Points, in no order, along strands that fork, close into loops and pass close to each other.
Points whose rows are less than 40.5 apart are linked; no others are. Some points are linked to none.
Budin: [ 11   5   6  27   2  -1  -3   8  -2   6  -4   3 -13  23  12  -8   1 -17
  -3  13  18   3]
Fof: [ 23   1  17 -11  -7  24   8   0 -17  21 -22  -1 -10  24  -6   2  20  -8
 -36 -14  -4  14]
nul: [ -1  20 -19 -10   8   2 -19   7   1  -1  13  -1   0   1  -2 -17   1 -12
  12  -1  20 -10]
Rivi: [-12 -17 -17  -4   7 -16   7 -15  14  -3   5 -10   4  -3  -5  -3   5   4
  14  -1 -22   8]
Kedu: [ 20  -2   2 -40  -4  21   0  -2 -24  35 -20  -1 -10  16   2   9  22   2
 -49 -29 -16  12]
kodut: [ -4   2  11   7  -3   8   0  16  -4  -3  -9  14  -7 -15  21 -10 -16  16
  18   9  14  -6]
Kozi: [-10  -7 -15  15  18 -13   8  -4   3  10  10  -8 -14  12  12 -22  -3 -12
  -7  12  -7   7]
Pak: [ 13  -9  21 -18 -27   2  -7  -4   2 -11  -3  -8  30  -4 -18  17  30  10
 -15 -22  -7   2]
rutig: [-12  32 -23  10  12 -16 -11   1   9   0  36 -17   6   4 -30   3 -10 -25
   5  -3   7  -4]
nopog: [-13  27  -8  28  17   0  -3 -10  -7   0  24   1 -10   5 -17  13 -35 -32
   4  21   9 -13]
zof: [ -5  -6 -16 -32  -1 -17 -20  -3  10  -9  23  -4  14 -19 -16   5   9  -1
  15 -21   8  -7]
totu: [ -3  -4   4  12  10   4  10   1 -15   1  -1  14 -17  -6  14 -12 -10   0
  -6  16   4  -2]
Sal: [  8   3   7  42  -1  -1  10  -5  -9   9  16   5 -16  20   3  -1 -14 -31
 -20  19  22  -5]
Vun: [  3  10  26  31  -8  11   6  23  -7  -5 -13  20 -13  -6  19  -1 -18   4
  -1  15  26  -4]
gev: [ -3 -21  21  -2  -7   2  11  -7  -3 -13 -27  10   8 -18  13   3  -9  33
  13   1 -17  16]
tevif: [ -8  -5  14  -6  -5  -9  -1   7  13 -11 -16  15 -10 -24  21   9 -21  29
  37   6   1   0]
munag: [  9  23  11  18  -6  18  -6  16  -8  -1   7   6  -4  16 -12  -6   1 -28
  -6   1  30  -9]
lol: [-16  -3   0  -9   9  -6   8  -8  12 -18  11  19 -25 -12   2  31 -22  15
  45   9  -3 -17]
mel: [ -8   6 -12  -7   7  -6 -13  -4   9  -5  13  -2   6  -5  -9  -7  -4  -3
  21   1   6  -7]
tibop: [ -4  -9   9   0  -6  -1   1   2   7 -14 -11   4   7  -9   0   5  -9  12
  31   4  -7   0]
Nogi: [  2 -22  12 -17  -6   7   8 -11  -6 -11 -10   4  19 -11  -7  -1   7  20
   2 -12 -15   9]
ser: [ -8 -13 -16 -31   8  -3   1   1  -9   0  11   1   5 -12   5 -21  -1   5
  14 -11   2  -5]
named: [ -4  -8   4  24   0   5  15 -10  -5  -7  -5   0   0   0  -9   1  -1  -6
  -5   6 -22   7]
gasi: [ -1  12   2  16 -14  11  -6   1   6 -13  10   2  15  -2 -28   9  -6 -17
  15   0   7  -8]
Nuvi: [  7   2  25  17  -3  12   9  20 -18   7 -13  21 -23   2  25  -8 -12   1
 -11  15  21   0]
vare: [-19  -5  -7   7  16 -15   3  13   8  12  -3  11 -24 -11  33 -10 -20  10
   9  27  10  -2]
Badep: [-16  18 -23  29  22 -13  -9  -3   8  10  14  -6 -14   6   4   3 -28 -20
  13  27   2  -8]
Pog: [  0  18 -20   7   5  -5 -11   9   8  -2  29 -15  10   2 -21  -7  10 -21
  -5  -7   8  -2]
zuzab: [-19  -4 -13  14  13 -14  -3  -1  11   7  -3   3 -19  -5  20 -10 -17   2
  15  25  -3  -7]
pokig: [ -9   2   0  -1   1   0  -3   7   1 -11   4  10   3  -8  -4 -11 -10  -3
  24   8   7  -6]
soka: [-18 -11 -13 -20   8 -11  -1 -11  20 -11  15   6 -18   2  -5  20 -12  11
  45   2  -7 -11]
Vutug: [  3  18 -13 -10  -8   0  -9  10   2  -4  29  -9  12  -9 -21   0  15 -14
  -8 -13  10 -10]
nokub: [  1 -20   5 -26  -7 -16 -18 -10  14  -7  -8 -10  24  -4  -2   2  17  14
   8 -13  -3   6]
Nuvaz: [  7 -15  16  -3  -2  13   8  -6 -10  -4 -25   5  10   1   9  -9   9  19
  -9  -5 -10  14]
vutus: [ 11  21  12  11 -15  19  -7  13   2 -12   8   3  15   8 -21   6   9 -18
   4  -3  20 -10]
rivep: [-13 -15 -20   6  19  -9  16 -11 -10  10   8  -1 -11  -5   7 -17 -10   1
  -9  10 -20   6]
kimu: [-11  -1  -2  24  10   0  14   0  -5   1   4  16 -17 -11   5   2 -26  -6
   3  21   2  -8]
gobu: [ 18  -9   1 -32  -8   6  -3  -8  -2  12 -14 -18  23  11  -2   7  29  20
 -39 -27 -14   8]
Setu: [ 15  -8  -1 -50  -8   0  -7  -3  -7  15 -14 -13  22   1   4   6  22  20
 -28 -33  -3  -4]
sapev: [ 10   5  15  20  -2   6  -2  13  -9  10  -7  14 -32  18  21  -5 -10 -13
  -6  15  30  -2]
senul: [  8  10 -17 -12  -8 -28 -14  12   8   5  22 -28  16  -8  -5   3  25  -5
 -17 -18  -3   0]
dason: [  8 -17   1 -36   0   0  -1  -6  -8   3  -9  -6  21   1   6 -10  17  18
 -10 -27  -4   6]
Foz: [ -4 -16  32  -4 -15   0   7   4   2 -11 -23  13   1 -23  17  11 -13  32
  31   0  -4   7]
Zulod: [-11   3  -4   5   5   0   6   2   7 -10   6  15 -16 -17  -2  17 -25   4
  32  19   1 -16]
sig: [  7  18  -7 -14 -19  11  -6  13 -11  -1  32  -7  12 -13 -19   1  24 -13
 -23 -18   6 -13]
tunov: [  5 -21  -9 -20  10  -4   6  -4 -11  14 -14  -5   0   5  21 -26  11  14
  -6  -8 -10  11]
tel: [-12   2  12   9  -3  -8   0  14  19  -1 -25  11 -11 -18  24   9 -15  21
  25  20   4   2]
rif: [ -3  19  -7  14   1  -2 -10  -3  18 -18  14  -7   5  -1 -23  14 -11 -20
  26   6   6  -8]
kip: [ -6  -5  16  15  -7   1  -3   5  12 -11 -27   4   2  -4  14   3  -8  18
  18  16  -2   5]
fibe: [ 15  18  -4 -15 -21   4   1   6 -15   3  19 -13  11 -13 -14   8  31  -5
 -42 -24  -7  -7]
minag: [-11  27 -20   5  10  -7 -15  -4  13 -12  31  -7  -1   1 -30  12 -20 -19
  18  -2   5 -11]
rero: [ -8  12  20  20  -4   3   3  27  -2   3 -15  22 -15 -19  27  -1 -24  16
   6  18  22  -6]
zufi: [ 22  -5  12  -3  -2  10   5  -5  -7  20 -23 -11  -8  32   5   3  22  -3
 -41  -7 -10  25]
Galik: [  6   7   7  33  -2   1   2   3   3   3  -1 -10   1  24  -5   3   2 -23
 -15  11   6   4]
Fef: [  7  -8   9   2  -3  15  15  -5 -23   0 -13  12   2   5   6 -11   6   5
 -18   0 -11  12]
muv: [  3 -12  10  22   2  16  19 -10 -19   3  -5   9  -1   6  -3  -7   2  -6
 -23   0 -13   9]
tup: [  5   9   2   9   0  -1 -11  12  15  -5 -14  -4   2  12  11 -13   0   4
  17   7  17  -8]
tiko: [-14 -14 -22 -14  16  -7  14 -10  -9   3  12  -1  -8 -14   3 -22  -3   3
   8   1 -12   1]
Kasiz: [ -8   6 -15  21  14 -16  -4   2  12   7   4 -12  -9  11   7 -13 -11 -10
  10  19  -3  -1]
puni: [ -6 -14 -13 -18   2 -21  -8  -4  18  -5   3 -16  17  -5  -8   2  13   6
  16  -8 -12  12]
lam: [ 16  -1   2 -23 -16   5  -2  -5 -14   8   1 -16  20   2  -4  12  32  14
 -54 -30 -22   7]
nivu: [ 13  -8   9  13   0  -3   6  -5   1   9 -21 -10   5  29   6  -1  18  -2
 -31  -4 -17  24]
tolu: [-21   6  -3  15  10   1  14   3   7  -2  -2  17 -23 -18  11  15 -28   4
  16  22   1 -11]
gaf: [ -4 -15   6  -2  -4   8  12 -11  -2  -7   0   6   9 -10 -15   2   6   0
   5  -3 -17  -1]
nekuv: [ -4   0 -23 -34   6  -9 -17   6   0   5  16 -10   7 -11   5 -23   9   4
   9 -12  14  -7]
Guna: [  5   1  13   9 -10  -6  -9  10  15  -8 -29  -1   7   6  17  -7   0  12
  17  10  11   4]
Duniv: [ 16  -7  -3 -29   6  17  10  -7 -24  26 -18   1   1  15   7  -5  19  10
 -46 -29 -18  15]
dis: [-16  19 -12  22  15  -4  -5  -6   4  -2  10   3 -15   5 -11  11 -34 -18
  19  26   6 -11]
dusib: [ -8 -23   3   2   0  -1  15 -13   3  -9 -22   5   3  -7   9   5  -3  20
  10   6 -26  13]
sel: [ -4  14   0  35  11  -2   4  -1 -11   6  30   6 -10  13 -10  -1 -22 -31
  -9  19  21 -10]
kiv: [  6  -1   9  39  -4   4  15  -4 -10  11  13  -1 -10  25  -1   2   0 -31
 -30  10   5   6]
vagav: [  2  11  20  33 -12   7   0   8   0  -6 -15  12  -3  -2   6   7 -12  -8
   1  20  14  -8]
dovu: [ 10  -9  -1 -19  -2   2  -1   0  -1   0  -6 -11  15   3   2  -8  20   8
 -13 -13  -1   1]
Tuk: [-11 -24 -11  -5   6  -6  14 -20  10  -9 -10  -4   2  -4  -3   3  -1  10
  14   5 -35  10]
soza: [-17  15 -13  13  15  -4   2 -10  15  -7  16  -3 -15   3 -13  21 -27 -10
  30  16  -7 -14]
rulag: [  8   3  11   6   0  14   6  13 -16   1 -12  14  -9   1  15 -15   0   6
   2   7  10  -4]
fasos: [ -8 -12 -13 -24   4 -16 -13 -12  14  -9  23  -2   3 -14 -17  11   3   2
  32 -13  -2  -6]
duti: [ 13  -3  -1  -7  -2   2   0  -1   3   5 -16 -17  11  14   0  -5  24   4
 -23 -12  -6  14]
gabat: [  1   1 -21 -36  -4  -8 -21   0   1  -4  24  -8  13 -19  -9  -8  16   0
  -1 -21  14 -11]
Nel: [-16   6 -20  -4  14 -10 -11 -15  21 -13  21   3 -15   2  -9  21 -21  -2
  40   7  -3 -12]
dide: [ 29   4  16 -32 -12  26   1   2 -21  34 -25  -4 -12  19  -4   5  20  -3
 -36 -26  -7  17]
Fur: [ 10 -14  -3 -29   2  13   8 -11 -11  10 -16   1  10   4  11  -9  16  18
 -25 -27 -18  15]
Sotoz: [  2  10  12  37  -7   7   8   2   8  -5  -5   0   8   9  -9   8  -6 -17
   1  15   3  -4]
zabo: [  8 -21  18 -22 -14 -12 -12  -8  13 -10  -7  -6  32  -7 -15  16  21  17
   1 -20  -1   6]
gen: [ 11   0   7 -17 -24   9   2  -3 -14  -2  13 -13  21  -6 -17  12  36   1
 -41 -24 -14  -4]
Mon: [  8  12  -8   3   1   0 -12   9   0   0   1  -1   1   9   1 -21   7  -5
   3  -1  18   0]

A piece is two or more points that can be reached from each other along the links. Count, over all rows, the pieces, the separate loops (a circle has one, a figure eight two, a Y none), the forks (points with three links) and the tips (points with one).
pieces: 4
loops: 6
forks: 8
tips: 4

A tip is a point with one link. Name the tips that can be reached along the links from each point below, in the order of the rows.
Tuk: Pak
lam: munag
sapev: vare, fasos

How many points has the smallest loop of links through each point below? Write none if it is on no loop.
muv: 6
nul: 8
dide: 10
Galik: 7
kiv: 18
Vun: 5
Rivi: none
Vutug: none
